Each row is a point on a tangle of strands that fork and nearly touch. The rows are in no order.
In the rows, zero is written as 128.
Points whose rows are less than 105 apart are linked; no others are.
Fepu: [156 174 150 152 128 155  69  44 125 116 158 136 160 121 110 102  36 128
 163  86 166 120]
meris: [164 146 168 125 142 132 129 165 153  92 157  92 131 141  89  93  83 144
 141  65 128 104]
Fub: [ 85 123  98  96 161 108 130 154 126 178 149 198 129  94 118 157 175 129
  95 127 112 134]
ful: [159  80 128 151 126 129 147 157 151 122  96  94 128 174  81 137 119  94
 106 103 132 104]
Sedo: [106 112  98 164 129 163  79  82 107 106 121 142 142 100 166 102 130 149
 169 112 135 120]
Ruti: [ 63 146 105 134  98 168  97 128 121 143 148 158 114  89 143 129 140 170
 139 186 119 146]
lak: [119 144 110 169 121 142 105  62  81 132  96 116 152 182 120 134 133 126
  93 170 112  83]
Sep: [127 201 166 134 139 155  61  76 107 109 171 137 132  95 118 100  82 205
 134 147 151 109]
noteg: [ 75  93 104 173 121 146 151 111 147  76 161 115 132 110 140 105 116 127
 180 124 130 119]
Kegav: [189 140 118  74 125  82 102 101  91 184 106 140 175  82 157 153 167  93
 118  97 120 190]
kir: [ 78 106  83 109 157 102 167 147 120 135 160 143 120 110 163 126 154 154
 163 151 109 142]
dodi: [195  71 158 167  86 104 171 101 127 111 130  89 127 126 138 163 158 125
  89  66 133 135]
roli: [123 118 115 142 105 165  73 119 140 120 147 109 156  90 121 117  54 106
 166  63 160 124]
nomo: [109 136 122 138 106 146 135  82  82 151  82 115 143 191 138 127 129 125
 132 207 118 120]
ton: [ 75 170 118 113 108 167  84 164 149 139 143 146 136 106 109 107 134 182
 135 184 131 117]
Gubo: [132 165 148 115 120 158  73  97 137 112 146  96 167 115 113 103  34 132
 172  65 167 119]
kuru: [ 76 105 146 160  98 158 149  71 130  94 100  98 105 151 136 162 129  75
  83 149 120 101]
disi: [166 113 156 152 123  93 193 122 147  93 155 144  81 134 139 165 172  93
 105 105 101 150]
vofu: [193 163 159  72 160 110 108 181 135 123  97 113 108 158 127 112 142 134
 135 104 129 133]
Noki: [ 71  93  95 156 147 112 180 117 145  84 161 132 115 117 143 129  92 145
 153 104 132 116]
dala: [125  87 116 169 111 167 115 116 130 117 108 105 141 124 126 114  60 114
 145  81 154 116]
Lik: [108 148 127 172  97 167 123 115 114 114 123 129 116 139 122 108  87 166
 162 155 127 136]
bisug: [135 122 126 123 136  96 121 156 150 109 143 149 106  93 153 149 212  77
  94 113 116 130]
Mer: [ 73  88 107  98 136 121 162  89 134 134  57 116 116 158 162 167 119 116
  89 131 147 110]
Goza: [ 66 130 133 132 101 122 172  82 102 146  93 151  93 150 155 168  99 120
 106 199 128 141]
nom: [142 139 108 139  81 130 129 118 117 103 134 123 180 116 145 142 208 150
 101  73 110 155]
Rab: [123 159 155 120 134 150 107 183 170  84 159 105 132 119  99  91 183 138
 121 131 124  91]
gafi: [163 177 178 174 134 134  83  83 111 125 185 140 117 115 136  84  53 190
 126 170 138 104]
fiveb: [134 167 151  88 114 170 125 139 120 175 102 142  78 144 109 138  71 150
 164 187 120 181]
fev: [149 155 130  88 156 112 158 166 122 176 135 142 110 147 111 114 119 115
 170 163 100 169]
tegur: [113 136 201 182  67 184 134  89 133  92 168  90 118 137 135 111  95  98
 134 154 121 105]
Dekeg: [157 105 144 109 154  59 221 103 128 112 126 126 136 173 159 167 184  80
 109 145 123 140]
muz: [100 128 141 145 123 134 154  60  73 169 119 170  93 143 152 157  99 148
 112 192 126 139]
Pezo: [185 135 111  72 158  93  84 143 116 191 112 153 158  97 142 134 171  89
 127 113 122 157]
mafa: [139  76  68 142 148 127  81 147 136 137 133 118 155  84 126 110 121 162
 158  83 159 118]
pebav: [113 186 126 133 133 190  46  79 116 115 140 147 149  89 115 110 106 181
 144 114 150 113]
Kunas: [105 131 132 189 115 158 127  65  90 123 135 155 120 131 135 122  74 149
 134 132 121 118]
gurav: [122 106 105  98 160  66 203 139 109 144 150 146 125 148 158 123 152 129
 153 135 102 155]
Losi: [ 99 164 144  74 171 134  86 172 141 135 121 148 168 133  73 110 147 185
 116 127 151  81]
Debem: [175 107 139 148 112 136 109 154 155 109 194 100 147  89 120 109 153  99
 104  49 118 104]
fevob: [132 163 186 173  84 165 119  84 133  80 176  84 149 143 133  85  71 133
 149 153 140 105]
Domos: [156 118  95 163 124 103 127 126 114 106 166 129 182  98 137 124 187 150
 107  62 115 129]
nop: [112  58 102 127 133 125 136 118 126 147  59 115 109 133 152 146 106 123
 125 105 166 121]
Zisev: [109 105 132  67 176  62 204 117 156 134  96 121 133 155 157 156 121  60
 122 167 140 133]
vak: [189 148 142 104 142  88 160 153 114 159 116 146 117 165 122 132 134  97
 135 136  99 169]
kav: [129 131  72 158 148  96 144 141 120 102 181 153 157 111 117 109 156 159
 142  93 109 125]
Pulof: [185 145 152 117 143 135 107 178 146 106 123 105 108 144 107 102 132 137
 127  77 119 109]
mef: [134  84 101  78 169  81 146 141 130 160 108 155  90  95 168 164 129 123
 119  98 152 151]
pipu: [ 65 122  93 135 119 138 134 135 116 138 145 141 119 103 160 120 134 165
 179 191 121 158]
nem: [123 118 134 168 140 156 108  58  71 155 128 181  85 127 160 139 110 144
 123 152 127 126]
fup: [146 171 135 172 130 133 105  64  92 134 129 116 158 185  99 109  99 167
  97 192 127  78]
kufar: [177 132 114  91 144 116  71 177 135 163 109 137 139 113 124 117 176 125
 103 108 136 122]
luz: [130 162 128  80 133 193  87 146 117 167 107 152  87 119 109 139 103 152
 159 139 125 174]
dup: [137 128 125 190 137 154 101  42 102 128 149 160 141 120 126 116  57 125
 144  97 145 110]
nid: [159 106 125 135 100  92 114 132 136 120 128 126 126  75 157 159 209 112
  63  83 130 135]
reg: [104 128 166 193  82 172 141  76 120  98 135  98 123 154 115 131 107  89
  95 162 105  90]
dat: [181  85 122 135 137  98 124 164 146 127 100 127  82 112 127 149 130  80
 113  95 136 147]
kek: [111 183 163  49 148 119 106 183 134 146 134  98 113 129 124 101 135 175
 151 179 114 146]
gese: [158 175 167  53 163 116 141 161 120 168 122 114 114 161 110 102 102 148
 171 171 114 155]
gara: [138 149 149 124 109 130 146 161 146 126 101 143  66 134 129 151 110  78
 151 193 126 166]
tez: [191 134 130 114 130  77 165 121 103 150 114 152 130 134 157 154 157  80
 126 111 110 178]
miv: [110 144 113 123 122 126 122 190 148 132 156 148 102 110 121 111 181 126
 134 165  99 140]
Dizol: [155  75 121 104 154  64 159 148 146 126  83 128  81 116 166 165 124  88
 106 112 169 141]
zibu: [168  92 138 149 103  96 163 105 128  93 152 110 123  93 172 156 188 134
  82  59 125 145]
badu: [112 171 131 108 137 212  58 112 109 143 125 148 107 100 111 125 113 178
 142 130 131 135]
rulin: [122 164 163 103  97 149 142 138 116 168  92 120 110 181 103 131  72 155
 136 202 121 149]
pivum: [119  57 120 143 131 127 121 148 156  96 143  98 112  88 153 126 142  99
 135  78 136 113]
rekud: [103 169 137 141  83 159 140 130 130 133  90 101 126 185  85 139  90 147
 103 190 114 122]
Memer: [104 135 151 132  85 134 144 119 120 140  90 133  79 139 156 149 109  98
 138 215 130 173]
Zudaz: [150 147 162 134 116 140 153 173 161 117 119 125  64 162  93 128 119  99
 127 155 120 144]
Romo: [156  98  97 139 132 127  60 167 149 135 141  98 167  75 103  97 126 147
 125  77 167  88]
gik: [179 108 125 132 120 115  72 169 142 153 128 107 150  89 112 103 173 136
  87  83 151  97]
Guzav: [149 187 134 113  89 143 121 137 116 114 134 128 182 144 131 120 215 150
 106 105 103 148]
Vepi: [ 92  50 141 143 127 135 163 109 156  83 109  93  97 124 160 140 132  94
 129  99 146 114]
Gubiz: [147 179 154 107 126 118 113 182 157 114 156 133 115 124 112 111 211 120
 109 163 109 122]
rek: [111  98  69 129 148 162  68 126 122 133 116 142 145 101 127 124 129 163
 176 110 146 130]
Fab: [ 74 107  94 133 129 127 190 131 116 143 106 142 116 157 100 155  89 147
 130 154 112 131]
bobar: [142 150 169 138 121 150 164 158 155  93 150  91 124 171  61 108  69 133
 133 104 122  97]
tenu: [120 163 127  64 163 138  93 168 133 180 122 170 159 134  91 115 161 144
 120 153 128 107]
bufog: [129  92 138 142 132  93 197 141 144 111 126 135  79 157 104 163 138  81
  94 124 113 123]
Moke: [103 117  85 139 142 120 110 158 135 152 152 178 153  86  92 134 157 144
  87  96 120  99]
Dag: [118  92 106 125 138 128 102 164 156 112 123 127  98  92 153 125 188  88
 123 108 124 121]
Veleb: [116 160 125  92 122 101 123 185 147 171 163 137 142 110 136 106 168 133
 134 210 100 161]
Kasu: [133 146 106  78 101  87 134 108  95 169 106 155 171  87 174 166 179 113
  92  93 118 180]
nufa: [149 177 135 134 119 120 104 139 128 105 151 139 207 140 113 103 199 163
  93  98 127  94]
ves: [123 137 103  99 140  83 136 124 100 163 137 179 148  95 160 160 187 129
  79  92 109 151]
lagon: [136  97 102  77 164 117 107 151 128 174  90 156  93 103 146 152 124 100
 158 119 134 167]
Zifa: [114  74 109  93 149 146 122 102 105 169  69 149 101 127 152 166 103 125
 148 114 153 159]
kube: [125 144 136 114 127 162 120  92  80 164  86 125 139 181 138 109 114 142
 180 182 128 143]
zud: [105 169 152 155  98 172 104 118 138  86 163 102 131 111 122  85  74 162
 161 143 133 121]
rede: [107 154 143 148 106 163 148 137 147 102 112  88 133 187  66 119  72 159
 130 151 129  96]
Matuk: [169  93 130  77 173  47 175 122 142 145  89 124 139 134 167 178 122  58
 113 136 156 137]
lolo: [152  97 123 133 137 136 135 163 140 121  88 104 123 180 113 110 131 111
 156 127 136 117]
Teda: [129 115 123  99 143 148 136 138 118 147  74 109 142 192 126 108 128 104
 186 158 133 136]
nenos: [ 78 186 163  85 122 144  85 170 134 123 131 106 120 112 123 107 130 204
 129 186 138 122]
Vof: [122 111 135  86 168  67 215 129 140 124 133 137 111 151 171 147 151  85
 134 158 120 152]
lemin: [114  89  86 146 167  85 175 140 127 103 160 141 130 109 158 128 135 162
 130  75 132 118]
linuz: [ 96 101 109 176 109 147 147  93 134 112 123 111 163 142  97 139  46 106
 138  94 138 109]
vudu: [ 76 119 107 158 115 152  97 124 158  74 181 109 169  85 131  99 129 102
 171 107 136 118]
mebag: [203  83 138 172 118 105 157 136 126 120 138  97 133 155 107 132 131 118
  98  70 129 118]
vurus: [ 76 119  85 112 119 134 128  88 119 133  53  99 125 148 139 188 126 114
  71 125 119 109]
diri: [101  97 115 134 137 107 184 153 129 134 103 146  84 157 115 146 111 112
 123 130 114 134]
luf: [ 73  97  80 159 123 139 159  96 124 124  97 119 145 158  95 155  79 132
 118 122 123 109]
fel: [135 148 117  82 156  90 147 149 126 194 166 143 134  92 123 108 135 111
 162 188  80 189]
magil: [ 97 136 125 145 119 165  87 152 181  77 180  96 163 104 105  78 156 125
 161 124 133  95]
sinem: [ 95  83 147 157 105 161 144  97 138  88  79 108  90 143 159 139 138  82
 129 133 140 118]
kizo: [117 130 114 154 129 130 107 167 153 113 184 145 164  84  98 112 148 109
 101  80 117  95]
kebe: [125 188 146  99 149 114 109 164 122 118 149 153 183 139  86  98 173 184
  94 133 129  74]
Pefu: [159 165 176 175 132 122 105  81 103 122 150 124 135 167 122  89  73 186
 113 198 142  83]
deram: [186  78 131 167 119 122 146 148 149 109 180  83 156 123 105 116 108  94
 138  61 141 104]
mobo: [179 131 144 139 107  84 182 112 116 108 111 145 111 142 160 185 156  94
 104  95 119 184]

Follow the links from the first point to the second, and from the first to the third. Name the last point that the two ways share.
Zudaz; Veleb; dodi => Kunas
kizo; sinem; rede => mebag
Debem; dala; muz => Kunas
ton; lemin; dup => fev
Matuk; diri; kav => fev
Pefu; zud; rek => mebag

A fork is a point with three links. Follow the links from the first point to the second and name the forks in between, in order.
magil; disi => fev
gara; kuru => Kunas
Guzav; Dekeg => fev Vof
nop; fel => Dizol Vof fev
noteg; dat => fev Vof Dizol

Name the points in between on the shortest way along the links from the first point to the second, in order.
dat; fev => Dizol Matuk Zisev Vof gurav kir pipu Ruti ton nenos kek gese
Kasu; muz => ves Fub Moke kizo Debem deram mebag dodi zibu nid bisug Dag pivum Vepi sinem kuru reg tegur fevob zud Lik Kunas nem
Debem; rek => kizo Moke Fub ves Kasu Kegav Pezo kufar gik Romo mafa
Dekeg; Gubo => Vof gurav kir pipu Ruti ton nenos kek gese fev vak tez mobo disi bufog diri Fab luf linuz dala roli
kebe; noteg => nufa Guzav nom Domos kav lemin Noki
pebav; kuru => Sep gafi Pefu fup lak nomo kube Teda lolo ful mebag dodi zibu nid bisug Dag pivum Vepi sinem
